Each row is a point on a landscape with many peaks, with its height.
From any point a climber steps to the highest of the 2 points nearest to it. It stops when none of these is higher. Distance is the straight distance between rows; heights are no part of it.
Z_540 height 1.85: 110, 76, 85, 106, 87, 113, 94, 124, 53, 91, 81, 95, 102, 85, 89, 132, 105, 121, 105, 123, 105, 88, 97, 135, 104, 100, 83, 68, 87, 104
Z_841 height 3.79: 92, 91, 134, 66, 73, 106, 84, 90, 101, 89, 85, 53, 70, 151, 135, 78, 95, 70, 58, 94, 64, 73, 87, 80, 92, 120, 119, 153, 53, 100
Z_382 height 1.27: 123, 138, 82, 115, 127, 116, 119, 103, 90, 135, 102, 120, 77, 118, 89, 95, 91, 103, 137, 104, 75, 93, 95, 116, 104, 85, 97, 95, 96, 111
Z_420 height 3.51: 106, 98, 152, 106, 132, 107, 82, 85, 128, 128, 97, 48, 92, 116, 140, 60, 103, 70, 80, 74, 98, 93, 92, 81, 89, 113, 143, 121, 75, 72
Z_565 height 3.29: 99, 93, 159, 116, 142, 110, 83, 92, 141, 147, 102, 59, 106, 99, 140, 67, 116, 68, 88, 69, 119, 112, 107, 83, 94, 115, 152, 109, 97, 68
Z_631 height 6.01: 100, 117, 108, 148, 103, 118, 117, 121, 82, 117, 89, 129, 151, 89, 63, 100, 126, 121, 144, 72, 122, 147, 109, 127, 120, 114, 120, 65, 161, 97
Z_2 height 1.64: 103, 90, 103, 98, 86, 94, 84, 120, 53, 123, 106, 85, 79, 106, 88, 139, 83, 116, 105, 106, 58, 64, 91, 122, 121, 121, 105, 93, 87, 109
Z_363 height 0.82: 83, 130, 38, 104, 97, 132, 78, 110, 79, 73, 100, 165, 36, 91, 76, 112, 88, 101, 134, 130, 70, 105, 125, 145, 53, 98, 80, 77, 84, 109
Z_488 height 1.49: 102, 83, 117, 98, 81, 104, 87, 119, 72, 125, 98, 64, 98, 97, 97, 125, 100, 115, 99, 88, 81, 77, 86, 102, 132, 125, 107, 105, 73, 102
Z_148 height 4.95: 101, 95, 134, 87, 74, 120, 101, 107, 98, 111, 85, 69, 79, 119, 125, 98, 116, 83, 76, 77, 100, 90, 91, 103, 95, 109, 109, 140, 55, 121
Z_303 height 4.35: 86, 140, 113, 95, 102, 132, 112, 92, 85, 157, 88, 104, 43, 121, 92, 129, 88, 82, 132, 92, 30, 83, 110, 124, 67, 122, 125, 124, 79, 119
Z_102 height 2.75: 90, 76, 67, 86, 70, 92, 115, 107, 95, 81, 92, 104, 25, 104, 127, 111, 109, 94, 67, 131, 123, 119, 104, 109, 44, 86, 41, 116, 63, 117
Z_342 height 6.39: 92, 63, 135, 56, 49, 102, 99, 104, 85, 77, 93, 76, 111, 98, 116, 125, 109, 77, 57, 118, 125, 64, 78, 95, 91, 107, 64, 135, 45, 112
Z_850 height 2.25: 119, 47, 126, 84, 72, 139, 129, 121, 71, 89, 77, 86, 150, 65, 76, 131, 120, 109, 109, 106, 137, 101, 84, 112, 111, 102, 69, 75, 77, 75
Z_688 height 2.78: 104, 148, 125, 120, 131, 94, 112, 82, 134, 122, 124, 112, 117, 104, 115, 63, 112, 85, 100, 70, 84, 116, 129, 94, 104, 78, 122, 122, 136, 93
Z_944 height 3.77: 77, 99, 58, 76, 77, 84, 67, 103, 62, 90, 117, 133, 11, 106, 108, 136, 78, 107, 97, 133, 58, 80, 115, 120, 40, 104, 67, 100, 78, 107
Z_259 height 7.15: 95, 92, 158, 102, 99, 105, 91, 105, 146, 95, 108, 93, 159, 63, 124, 95, 119, 107, 77, 58, 137, 109, 103, 82, 124, 110, 135, 115, 114, 85
Z_968 height 3.30: 100, 113, 112, 92, 85, 127, 117, 105, 80, 137, 73, 98, 53, 123, 115, 122, 112, 89, 98, 93, 94, 113, 100, 126, 79, 108, 99, 123, 70, 123
Z_278 height 1.16: 110, 137, 56, 107, 131, 101, 107, 96, 85, 139, 112, 125, 71, 117, 75, 105, 78, 101, 151, 124, 51, 76, 110, 100, 98, 80, 112, 93, 97, 114
Z_106 height 5.25: 97, 68, 127, 52, 66, 95, 99, 88, 110, 62, 94, 78, 113, 106, 122, 97, 102, 75, 41, 119, 128, 64, 62, 82, 102, 111, 62, 134, 40, 107
Z_725 height 6.44: 96, 97, 132, 80, 90, 86, 92, 90, 120, 92, 107, 85, 143, 88, 110, 105, 116, 112, 75, 83, 131, 100, 97, 78, 127, 112, 121, 127, 112, 100
Z_443 height 8.24: 121, 94, 123, 99, 104, 119, 116, 103, 109, 122, 71, 89, 144, 70, 93, 103, 136, 116, 94, 80, 163, 128, 91, 95, 117, 98, 87, 93, 95, 95
Z_544 height 4.25: 91, 79, 134, 24, 91, 81, 77, 62, 154, 64, 82, 82, 128, 121, 136, 103, 80, 86, 41, 119, 112, 99, 57, 46, 111, 118, 102, 141, 89, 83
Z_759 height 1.45: 111, 126, 79, 114, 103, 131, 116, 117, 72, 108, 89, 131, 70, 109, 93, 116, 97, 103, 123, 116, 82, 97, 95, 148, 89, 101, 94, 85, 93, 115
Z_828 height 2.53: 91, 63, 77, 83, 63, 65, 96, 106, 93, 49, 104, 94, 52, 110, 122, 104, 101, 95, 53, 131, 95, 67, 84, 84, 77, 102, 46, 113, 64, 117
Z_690 height 2.87: 103, 150, 69, 126, 132, 110, 129, 103, 125, 121, 121, 150, 118, 112, 82, 66, 108, 93, 140, 93, 91, 109, 132, 92, 100, 56, 107, 98, 150, 121
Z_442 height 5.52: 124, 97, 99, 88, 109, 104, 127, 92, 135, 100, 92, 92, 86, 115, 127, 59, 117, 87, 45, 78, 135, 105, 76, 94, 97, 85, 82, 130, 62, 114
Z_306 height 1.22: 112, 112, 121, 155, 115, 139, 130, 123, 83, 135, 70, 109, 105, 88, 86, 100, 127, 113, 139, 63, 97, 129, 82, 135, 108, 139, 115, 74, 94, 84
Z_50 height 2.38: 103, 45, 126, 84, 59, 153, 134, 129, 58, 86, 68, 100, 130, 76, 82, 145, 129, 99, 109, 107, 123, 112, 100, 126, 90, 117, 85, 85, 73, 77
Z_900 height 3.18: 105, 90, 92, 65, 103, 79, 100, 81, 116, 81, 97, 64, 70, 146, 124, 74, 88, 78, 43, 113, 75, 76, 76, 72, 112, 111, 83, 135, 69, 95
Z_655 height 0.93: 91, 135, 38, 105, 117, 137, 85, 113, 82, 92, 104, 158, 51, 102, 71, 114, 84, 101, 146, 132, 51, 81, 119, 142, 69, 100, 106, 67, 85, 116
Z_121 height 2.80: 120, 152, 116, 132, 137, 118, 122, 96, 120, 150, 94, 125, 106, 109, 93, 77, 127, 102, 133, 76, 115, 139, 113, 107, 104, 86, 98, 93, 127, 98
Z_940 height 5.50: 104, 106, 91, 77, 112, 65, 115, 73, 126, 92, 110, 94, 93, 118, 113, 80, 104, 99, 62, 100, 125, 109, 95, 76, 116, 95, 94, 126, 110, 104
Z_234 height 6.95: 120, 81, 98, 86, 86, 103, 116, 103, 98, 90, 89, 85, 110, 91, 113, 100, 117, 103, 70, 108, 141, 86, 83, 104, 105, 87, 69, 103, 63, 117
Z_225 height 2.41: 134, 72, 108, 117, 96, 153, 147, 117, 77, 83, 61, 101, 141, 77, 78, 105, 143, 114, 109, 103, 154, 128, 93, 129, 95, 97, 86, 70, 79, 83
Z_772 height 3.20: 109, 123, 74, 135, 111, 114, 116, 105, 91, 81, 96, 139, 141, 92, 78, 88, 109, 113, 129, 92, 148, 134, 109, 130, 103, 78, 94, 58, 167, 121
Z_302 height 3.73: 77, 80, 141, 101, 112, 92, 72, 99, 89, 139, 117, 32, 95, 101, 123, 101, 91, 88, 120, 70, 63, 85, 93, 74, 125, 143, 152, 112, 91, 66
Z_288 height 4.98: 102, 110, 86, 76, 130, 67, 128, 73, 152, 92, 103, 97, 75, 127, 110, 60, 90, 83, 42, 103, 111, 122, 86, 67, 97, 88, 89, 144, 111, 85
Z_796 height 3.61: 92, 78, 120, 67, 100, 72, 109, 80, 147, 39, 96, 121, 149, 85, 124, 92, 98, 103, 47, 106, 142, 96, 70, 73, 129, 95, 102, 132, 105, 107
Z_490 height 1.24: 101, 130, 61, 98, 101, 121, 119, 111, 86, 112, 109, 137, 39, 118, 100, 110, 85, 86, 120, 122, 61, 83, 107, 124, 72, 86, 94, 104, 85, 123
Z_598 height 6.02: 109, 97, 120, 77, 100, 83, 92, 80, 112, 106, 104, 71, 113, 112, 113, 96, 109, 107, 73, 92, 123, 100, 89, 73, 123, 111, 108, 126, 87, 98
Z_219 height 6.06: 89, 125, 111, 151, 108, 116, 110, 123, 86, 131, 99, 132, 140, 96, 60, 103, 116, 114, 169, 65, 85, 133, 108, 123, 123, 122, 130, 68, 164, 93
Z_187 height 2.01: 77, 73, 101, 71, 66, 91, 71, 116, 40, 111, 97, 97, 59, 109, 106, 164, 96, 104, 80, 124, 68, 63, 107, 122, 76, 127, 95, 109, 75, 117
Z_652 height 3.60: 76, 77, 128, 89, 89, 75, 64, 97, 66, 133, 121, 40, 95, 104, 101, 127, 81, 104, 122, 84, 38, 77, 95, 74, 142, 153, 146, 113, 96, 73
Z_358 height 2.85: 98, 79, 77, 78, 92, 68, 106, 95, 114, 61, 105, 79, 46, 132, 113, 82, 89, 82, 41, 129, 84, 73, 75, 74, 99, 104, 57, 121, 74, 107
Z_52 height 1.39: 103, 81, 114, 115, 86, 124, 105, 130, 67, 131, 74, 83, 112, 81, 88, 125, 112, 118, 120, 77, 84, 103, 82, 117, 130, 134, 108, 79, 85, 92
Z_656 height 3.59: 119, 102, 64, 135, 113, 119, 99, 97, 59, 78, 80, 118, 108, 85, 63, 106, 98, 121, 140, 123, 139, 134, 107, 146, 94, 93, 83, 49, 110, 90
Z_331 height 1.06: 103, 131, 33, 105, 132, 114, 94, 105, 85, 118, 110, 139, 59, 112, 69, 110, 71, 105, 153, 134, 34, 64, 120, 114, 82, 84, 116, 73, 87, 119
Z_804 height 6.55: 95, 149, 114, 133, 134, 110, 106, 96, 106, 157, 105, 110, 106, 102, 79, 99, 109, 96, 165, 80, 59, 109, 126, 96, 107, 97, 127, 103, 136, 92
Z_537 height 6.72: 96, 80, 120, 87, 99, 67, 73, 96, 107, 69, 126, 77, 174, 86, 86, 100, 86, 137, 81, 93, 102, 63, 85, 75, 163, 118, 127, 98, 131, 94
Z_15 height 3.11: 95, 104, 161, 129, 146, 119, 93, 101, 151, 153, 103, 81, 111, 88, 133, 75, 130, 64, 95, 62, 131, 132, 124, 102, 106, 108, 148, 97, 119, 73
Z_627 height 3.28: 96, 98, 62, 100, 82, 76, 112, 111, 97, 72, 125, 112, 20, 122, 106, 95, 77, 87, 80, 131, 67, 75, 96, 97, 67, 85, 59, 112, 81, 113
Z_714 height 2.34: 82, 63, 91, 72, 57, 66, 80, 103, 64, 64, 102, 95, 55, 119, 125, 130, 100, 92, 62, 131, 83, 52, 95, 90, 80, 115, 65, 118, 65, 117
Z_767 height 3.93: 102, 78, 169, 67, 95, 110, 67, 88, 135, 100, 89, 45, 113, 116, 139, 73, 88, 75, 67, 89, 110, 76, 62, 55, 92, 131, 136, 122, 57, 65
Z_296 height 3.97: 122, 72, 70, 135, 100, 133, 95, 94, 55, 35, 76, 122, 100, 75, 63, 105, 108, 125, 129, 117, 130, 127, 123, 159, 82, 88, 71, 49, 89, 83
Z_827 height 5.69: 119, 109, 140, 125, 135, 85, 109, 78, 178, 81, 104, 120, 139, 100, 149, 53, 99, 94, 48, 68, 102, 118, 116, 90, 112, 77, 135, 116, 115, 75
Z_397 height 6.56: 92, 89, 153, 105, 93, 123, 103, 117, 131, 114, 89, 99, 168, 44, 106, 100, 136, 105, 99, 51, 151, 131, 106, 90, 128, 114, 118, 93, 121, 78
Z_997 height 6.36: 104, 108, 150, 111, 118, 95, 94, 87, 150, 96, 113, 95, 137, 93, 137, 76, 114, 98, 68, 63, 110, 108, 116, 86, 113, 99, 146, 119, 121, 85
Z_125 height 2.57: 132, 103, 99, 136, 112, 140, 137, 116, 77, 107, 65, 108, 124, 90, 85, 95, 135, 120, 113, 96, 139, 134, 87, 137, 101, 102, 90, 72, 93, 93
Z_640 height 2.10: 90, 46, 113, 68, 57, 94, 94, 110, 64, 96, 98, 77, 160, 59, 66, 150, 107, 116, 120, 116, 134, 98, 96, 95, 127, 109, 85, 76, 114, 85
Z_769 height 7.55: 126, 101, 132, 96, 111, 117, 105, 94, 129, 124, 81, 83, 125, 84, 116, 82, 128, 105, 74, 69, 157, 119, 86, 90, 111, 97, 94, 113, 73, 97
Z_207 height 5.32: 98, 128, 122, 116, 116, 120, 106, 103, 85, 148, 100, 83, 68, 107, 95, 107, 83, 89, 135, 76, 25, 67, 99, 116, 98, 116, 125, 119, 87, 102
Z_5 height 1.10: 111, 129, 64, 104, 112, 111, 138, 111, 101, 116, 114, 122, 45, 126, 104, 81, 86, 80, 108, 112, 63, 82, 99, 104, 79, 74, 88, 121, 79, 119
Z_784 height 5.67: 93, 149, 71, 126, 129, 79, 98, 94, 97, 110, 134, 116, 140, 110, 79, 64, 82, 92, 131, 101, 30, 62, 125, 77, 116, 73, 130, 116, 141, 105
Z_451 height 3.89: 68, 76, 154, 98, 120, 95, 75, 101, 113, 132, 120, 45, 120, 103, 140, 92, 103, 68, 102, 74, 83, 97, 102, 65, 107, 139, 173, 111, 115, 58
Z_748 height 5.36: 84, 60, 132, 50, 48, 101, 93, 96, 72, 102, 78, 79, 86, 112, 119, 134, 111, 76, 64, 125, 132, 80, 90, 91, 71, 109, 61, 142, 33, 108
Z_589 height 5.35: 85, 127, 60, 105, 110, 92, 69, 109, 62, 115, 119, 130, 100, 110, 46, 145, 66, 108, 173, 119, 56, 84, 119, 117, 105, 95, 136, 66, 143, 116
Z_536 height 4.31: 87, 89, 132, 69, 63, 106, 90, 96, 87, 112, 83, 67, 61, 138, 127, 107, 104, 77, 69, 96, 91, 85, 96, 92, 88, 118, 107, 151, 46, 117
Z_465 height 4.29: 96, 85, 61, 111, 110, 37, 90, 72, 134, 27, 129, 109, 108, 87, 68, 71, 53, 123, 81, 106, 105, 92, 81, 68, 124, 80, 73, 70, 150, 121
Z_727 height 0.65: 110, 129, 32, 129, 121, 122, 87, 101, 85, 81, 98, 147, 74, 96, 67, 95, 76, 111, 158, 124, 108, 124, 110, 129, 85, 81, 79, 52, 100, 103
Z_703 height 2.97: 109, 140, 65, 134, 125, 115, 120, 110, 115, 94, 116, 156, 127, 104, 78, 69, 101, 102, 136, 90, 125, 119, 117, 113, 101, 62, 94, 66, 163, 127
Z_511 height 3.39: 108, 107, 63, 131, 102, 111, 97, 98, 69, 70, 89, 123, 130, 88, 66, 111, 101, 115, 143, 112, 147, 144, 114, 136, 96, 86, 93, 53, 151, 107
Z_383 height 7.16: 73, 57, 109, 74, 47, 78, 76, 125, 64, 97, 118, 78, 164, 67, 76, 142, 101, 118, 120, 89, 94, 82, 97, 90, 155, 129, 119, 92, 127, 95
Z_473 height 5.04: 105, 126, 139, 138, 148, 73, 85, 79, 140, 116, 134, 94, 160, 86, 104, 66, 83, 117, 96, 79, 82, 106, 128, 87, 143, 90, 140, 83, 146, 65
Z_352 height 3.74: 96, 78, 166, 84, 120, 102, 70, 88, 135, 123, 92, 42, 108, 118, 145, 69, 96, 65, 74, 88, 107, 86, 79, 55, 85, 129, 160, 114, 80, 55
Z_985 height 3.78: 91, 97, 59, 109, 84, 48, 99, 88, 133, 22, 135, 110, 84, 98, 67, 74, 62, 113, 82, 111, 88, 94, 90, 73, 97, 78, 69, 86, 151, 127
Z_268 height 4.02: 85, 80, 71, 74, 80, 92, 76, 97, 52, 99, 90, 115, 26, 101, 121, 142, 95, 109, 83, 136, 95, 94, 111, 123, 46, 107, 57, 100, 63, 106
Z_88 height 6.17: 85, 145, 51, 111, 118, 74, 96, 93, 79, 121, 124, 120, 110, 116, 69, 98, 81, 88, 153, 117, 25, 66, 132, 79, 103, 77, 138, 116, 135, 118
Z_951 height 6.65: 103, 89, 93, 103, 94, 92, 110, 102, 100, 70, 97, 110, 155, 70, 90, 98, 115, 123, 92, 91, 154, 103, 105, 109, 121, 78, 96, 78, 146, 130
Z_576 height 0.73: 104, 118, 27, 118, 100, 113, 78, 113, 97, 71, 113, 144, 46, 94, 73, 94, 65, 115, 137, 127, 76, 107, 112, 122, 69, 74, 62, 67, 82, 108
Z_633 height 3.76: 112, 91, 55, 107, 88, 69, 107, 100, 113, 69, 117, 99, 51, 96, 99, 84, 85, 116, 84, 126, 116, 106, 87, 98, 81, 76, 46, 83, 88, 114
Z_164 height 3.48: 99, 98, 117, 63, 97, 96, 85, 77, 112, 89, 80, 45, 73, 156, 141, 62, 79, 68, 46, 101, 41, 74, 78, 70, 92, 113, 109, 145, 64, 83
Z_744 height 5.74: 118, 77, 82, 92, 81, 122, 131, 110, 95, 72, 76, 100, 93, 84, 119, 101, 128, 98, 77, 116, 144, 108, 96, 123, 77, 75, 57, 92, 72, 120
Z_760 height 4.71: 87, 50, 102, 57, 65, 96, 84, 97, 57, 101, 78, 92, 61, 101, 125, 147, 109, 95, 72, 137, 123, 78, 103, 97, 53, 104, 49, 117, 37, 104
Z_513 height 5.37: 93, 158, 85, 129, 146, 64, 83, 73, 115, 114, 134, 106, 160, 106, 86, 51, 69, 100, 111, 106, 36, 76, 122, 64, 126, 83, 127, 105, 141, 74
Z_213 height 3.12: 104, 130, 65, 100, 115, 79, 124, 91, 111, 108, 126, 122, 83, 113, 90, 79, 93, 96, 116, 109, 112, 111, 109, 90, 99, 68, 90, 103, 136, 115
Z_503 height 3.27: 95, 122, 45, 106, 98, 72, 111, 96, 114, 79, 135, 126, 72, 106, 78, 86, 76, 99, 129, 117, 105, 111, 112, 83, 83, 64, 85, 89, 141, 122
Z_376 height 5.70: 104, 94, 72, 115, 103, 76, 112, 95, 117, 56, 112, 123, 136, 75, 93, 77, 93, 121, 91, 88, 146, 102, 100, 108, 113, 65, 84, 67, 150, 137
Z_858 height 4.22: 106, 81, 151, 53, 76, 111, 77, 85, 132, 77, 85, 58, 107, 128, 136, 73, 91, 77, 46, 94, 106, 73, 57, 68, 95, 123, 108, 141, 42, 85
Z_876 height 6.88: 77, 57, 115, 76, 56, 92, 79, 117, 58, 133, 101, 72, 146, 64, 87, 145, 104, 116, 138, 79, 89, 99, 90, 85, 156, 143, 114, 83, 94, 76
Z_310 height 5.91: 116, 90, 119, 91, 77, 125, 112, 115, 95, 106, 80, 79, 105, 98, 118, 104, 124, 94, 75, 86, 126, 92, 85, 109, 102, 99, 88, 119, 61, 119
Z_343 height 4.70: 87, 114, 32, 103, 85, 67, 49, 96, 81, 69, 135, 131, 70, 107, 64, 125, 51, 115, 153, 120, 69, 102, 124, 98, 80, 72, 84, 62, 117, 114
Z_112 height 4.75: 95, 106, 154, 148, 145, 101, 91, 108, 144, 125, 134, 84, 150, 70, 116, 69, 104, 99, 103, 60, 87, 104, 125, 102, 144, 105, 152, 70, 142, 67
Z_477 height 4.94: 92, 122, 43, 103, 107, 86, 54, 98, 68, 96, 121, 133, 74, 106, 59, 134, 59, 110, 163, 130, 71, 92, 119, 117, 91, 85, 105, 54, 115, 111
Z_605 height 2.17: 73, 62, 105, 63, 55, 73, 66, 109, 42, 86, 98, 94, 62, 117, 116, 156, 96, 96, 66, 129, 74, 41, 101, 93, 79, 129, 83, 123, 64, 115
Z_374 height 3.53: 90, 106, 53, 93, 84, 83, 96, 112, 84, 81, 130, 131, 18, 117, 97, 110, 67, 91, 104, 134, 42, 63, 110, 102, 59, 87, 78, 103, 81, 113
Z_142 height 6.16: 101, 130, 126, 126, 134, 107, 98, 94, 97, 158, 106, 77, 85, 102, 97, 97, 96, 95, 144, 74, 59, 94, 104, 99, 112, 109, 122, 111, 106, 84
Z_610 height 6.26: 99, 110, 116, 120, 99, 108, 105, 116, 94, 125, 89, 101, 139, 85, 83, 108, 129, 121, 120, 73, 124, 130, 107, 109, 127, 109, 115, 87, 147, 102
Z_527 height 2.95: 104, 136, 97, 102, 119, 85, 121, 87, 118, 112, 124, 118, 111, 112, 102, 72, 106, 97, 100, 84, 104, 112, 116, 94, 111, 75, 106, 117, 142, 112
Z_579 height 6.28: 94, 140, 118, 140, 120, 116, 107, 114, 102, 136, 110, 124, 129, 99, 73, 95, 115, 106, 161, 70, 72, 115, 122, 110, 122, 100, 127, 86, 161, 100
Z_205 height 2.96: 106, 152, 68, 117, 139, 101, 128, 90, 119, 148, 111, 130, 93, 118, 87, 71, 107, 90, 141, 101, 77, 111, 125, 79, 92, 64, 105, 115, 118, 108
Z_787 height 2.79: 107, 83, 112, 101, 85, 150, 131, 106, 65, 120, 45, 100, 88, 99, 94, 137, 135, 98, 100, 113, 131, 140, 103, 131, 69, 120, 92, 100, 56, 92
Z_912 height 2.59: 106, 68, 106, 91, 74, 146, 129, 115, 64, 88, 57, 103, 102, 87, 98, 138, 137, 98, 96, 122, 134, 121, 109, 133, 72, 104, 81, 95, 71, 96
Z_491 height 4.17: 115, 93, 66, 102, 108, 73, 133, 97, 141, 74, 109, 95, 52, 94, 99, 68, 97, 103, 58, 118, 143, 114, 77, 86, 84, 75, 52, 103, 87, 114
Z_458 height 1.65: 106, 105, 76, 117, 97, 131, 98, 117, 51, 84, 82, 126, 81, 91, 83, 126, 99, 112, 121, 125, 94, 101, 102, 162, 86, 109, 92, 67, 96, 103
Z_816 height 3.49: 100, 111, 47, 105, 92, 58, 102, 95, 118, 75, 133, 105, 44, 110, 76, 85, 68, 107, 106, 134, 98, 107, 99, 76, 78, 72, 60, 92, 112, 109
Z_608 height 4.54: 100, 75, 128, 37, 84, 92, 77, 77, 132, 69, 86, 66, 108, 130, 129, 88, 85, 81, 38, 119, 104, 72, 52, 59, 112, 123, 82, 136, 49, 88
Z_781 height 2.00: 98, 63, 93, 87, 76, 83, 77, 112, 57, 102, 94, 76, 122, 79, 78, 146, 100, 123, 112, 125, 117, 85, 98, 105, 123, 106, 89, 72, 100, 99
Z_40 height 4.18: 87, 93, 52, 101, 64, 42, 78, 89, 106, 34, 138, 110, 84, 103, 75, 97, 68, 114, 103, 115, 88, 98, 103, 86, 90, 82, 70, 80, 143, 129
Z_481 height 1.31: 110, 103, 105, 132, 101, 131, 116, 126, 64, 128, 76, 106, 100, 92, 79, 120, 107, 120, 131, 85, 78, 111, 81, 141, 112, 135, 113, 75, 96, 95
Z_298 height 2.99: 94, 92, 123, 96, 78, 140, 112, 111, 69, 141, 49, 89, 71, 103, 103, 137, 121, 94, 101, 94, 107, 127, 96, 124, 77, 130, 102, 110, 58, 105
Z_941 height 6.51: 89, 95, 135, 106, 97, 109, 92, 112, 109, 131, 98, 80, 135, 71, 104, 107, 130, 111, 115, 61, 124, 124, 106, 87, 132, 122, 123, 98, 120, 87
Z_794 height 0.59: 100, 133, 31, 126, 111, 110, 89, 100, 97, 77, 112, 149, 93, 100, 68, 98, 82, 103, 167, 112, 116, 132, 122, 109, 83, 69, 91, 61, 140, 119
Z_258 height 6.70: 79, 76, 127, 88, 71, 101, 87, 118, 85, 125, 101, 74, 150, 63, 95, 124, 119, 114, 124, 67, 114, 114, 97, 81, 146, 133, 121, 95, 114, 82
Z_415 height 4.49: 88, 104, 30, 108, 67, 55, 61, 97, 105, 50, 143, 124, 72, 107, 59, 112, 53, 122, 128, 120, 79, 121, 115, 89, 70, 68, 61, 82, 123, 120
Z_635 height 2.94: 98, 131, 147, 129, 138, 110, 99, 94, 132, 145, 109, 89, 107, 93, 116, 80, 126, 85, 116, 60, 102, 126, 125, 101, 110, 101, 129, 108, 132, 85
Z_392 height 7.58: 108, 91, 112, 98, 95, 112, 123, 103, 107, 95, 76, 109, 165, 64, 86, 105, 135, 119, 96, 87, 172, 130, 105, 106, 115, 86, 95, 86, 133, 109
Z_594 height 5.23: 97, 153, 116, 130, 149, 59, 80, 65, 131, 113, 129, 97, 165, 98, 105, 57, 67, 100, 95, 103, 48, 95, 123, 68, 127, 90, 136, 97, 147, 57
Z_90 height 2.70: 129, 130, 102, 133, 127, 124, 126, 106, 94, 131, 76, 116, 112, 102, 90, 86, 127, 117, 123, 89, 134, 137, 92, 123, 107, 95, 87, 77, 111, 98
Z_893 height 4.74: 120, 90, 80, 93, 114, 88, 140, 97, 143, 87, 96, 101, 75, 96, 115, 63, 111, 95, 43, 99, 157, 114, 74, 91, 92, 78, 62, 116, 71, 116
Z_468 height 4.00: 97, 79, 135, 52, 102, 82, 95, 73, 167, 48, 84, 111, 144, 108, 144, 94, 91, 93, 41, 101, 118, 103, 65, 57, 115, 104, 113, 144, 103, 90
Z_971 height 4.40: 95, 104, 161, 143, 144, 95, 95, 104, 148, 119, 127, 75, 149, 83, 141, 68, 98, 74, 78, 72, 79, 97, 120, 95, 118, 107, 170, 84, 133, 60
Z_660 height 4.32: 93, 62, 87, 71, 87, 111, 82, 98, 47, 114, 71, 101, 41, 101, 121, 144, 102, 109, 74, 136, 112, 88, 105, 120, 47, 112, 54, 99, 37, 99
Z_991 height 3.69: 98, 128, 113, 90, 103, 131, 116, 87, 86, 160, 74, 101, 30, 133, 107, 116, 95, 82, 112, 96, 72, 108, 99, 124, 65, 113, 102, 124, 59, 119
Z_959 height 6.47: 126, 99, 132, 90, 103, 122, 108, 93, 141, 109, 82, 84, 103, 103, 134, 60, 122, 84, 54, 63, 142, 104, 79, 93, 93, 93, 101, 133, 52, 107
Z_304 height 4.12: 81, 83, 161, 121, 126, 94, 87, 109, 135, 110, 126, 64, 148, 90, 146, 80, 99, 72, 77, 71, 75, 85, 108, 76, 112, 126, 179, 93, 130, 57
Z_406 height 2.16: 100, 56, 128, 72, 70, 113, 114, 109, 81, 109, 87, 79, 169, 52, 71, 134, 117, 111, 118, 94, 147, 117, 87, 91, 130, 112, 83, 82, 103, 73
Z_696 height 2.89: 123, 158, 93, 131, 152, 123, 132, 92, 132, 158, 96, 131, 91, 116, 97, 63, 119, 89, 139, 84, 89, 123, 115, 94, 92, 71, 95, 104, 100, 99
Z_519 height 4.88: 105, 103, 108, 77, 133, 77, 115, 65, 173, 94, 84, 96, 91, 132, 135, 53, 89, 77, 31, 90, 105, 135, 88, 62, 86, 91, 109, 151, 102, 73
Z_316 height 5.22: 107, 116, 121, 101, 132, 81, 119, 69, 175, 95, 97, 117, 111, 116, 142, 51, 100, 80, 43, 75, 106, 136, 111, 80, 90, 82, 123, 143, 114, 77
Z_98 height 4.93: 120, 86, 71, 111, 89, 136, 135, 108, 87, 59, 68, 114, 87, 85, 110, 95, 129, 103, 94, 119, 144, 130, 106, 144, 70, 77, 60, 77, 84, 109
Z_623 height 4.92: 104, 85, 69, 115, 111, 52, 95, 80, 119, 45, 124, 112, 132, 79, 85, 74, 71, 126, 87, 93, 134, 88, 90, 88, 131, 77, 82, 64, 147, 132
Z_934 height 1.81: 84, 90, 95, 88, 80, 105, 78, 128, 42, 117, 104, 105, 69, 101, 86, 155, 84, 113, 101, 115, 44, 61, 99, 144, 95, 132, 109, 85, 93, 110
Z_648 height 6.12: 94, 91, 133, 77, 91, 81, 83, 91, 121, 63, 118, 81, 154, 98, 112, 100, 99, 117, 68, 90, 99, 76, 87, 70, 139, 120, 130, 123, 123, 94
Z_749 height 4.34: 126, 65, 66, 116, 92, 131, 108, 95, 80, 36, 73, 111, 99, 73, 88, 98, 115, 127, 113, 121, 139, 128, 114, 142, 77, 73, 49, 55, 84, 93
Z_881 height 2.98: 87, 88, 70, 89, 74, 80, 117, 110, 100, 79, 108, 106, 11, 125, 121, 104, 95, 80, 63, 129, 100, 100, 99, 98, 53, 90, 52, 129, 71, 119
Z_92 height 7.73: 76, 65, 119, 66, 54, 70, 76, 108, 78, 72, 122, 74, 160, 75, 79, 137, 101, 114, 93, 112, 111, 69, 89, 82, 144, 125, 110, 108, 123, 103
Z_549 height 5.73: 87, 138, 63, 108, 119, 90, 88, 101, 74, 133, 114, 126, 107, 113, 55, 124, 78, 104, 172, 114, 37, 75, 128, 98, 104, 86, 143, 93, 141, 118

Call two points neighbours if one is among the 2 nearest of the other. Go from one point of each pair to the other, from neighbour to neighbour, staying as high as possible. Name the lowest point that can't be avoided.
Z_259 / Z_92: Z_941
Z_234 / Z_725: Z_850
Z_342 / Z_443: Z_688
Z_205 / Z_234: Z_690
Z_725 / Z_804: Z_631
Z_443 / Z_88: Z_985

For each start below, name the point where the climber stops.
Z_631: Z_92
Z_213: Z_443
Z_488: Z_234
Z_881: Z_342
Z_451: Z_88
Z_985: Z_443
Z_727: Z_804
Z_5: Z_804
Z_490: Z_804
Z_50: Z_804
Z_40: Z_88
Z_703: Z_234
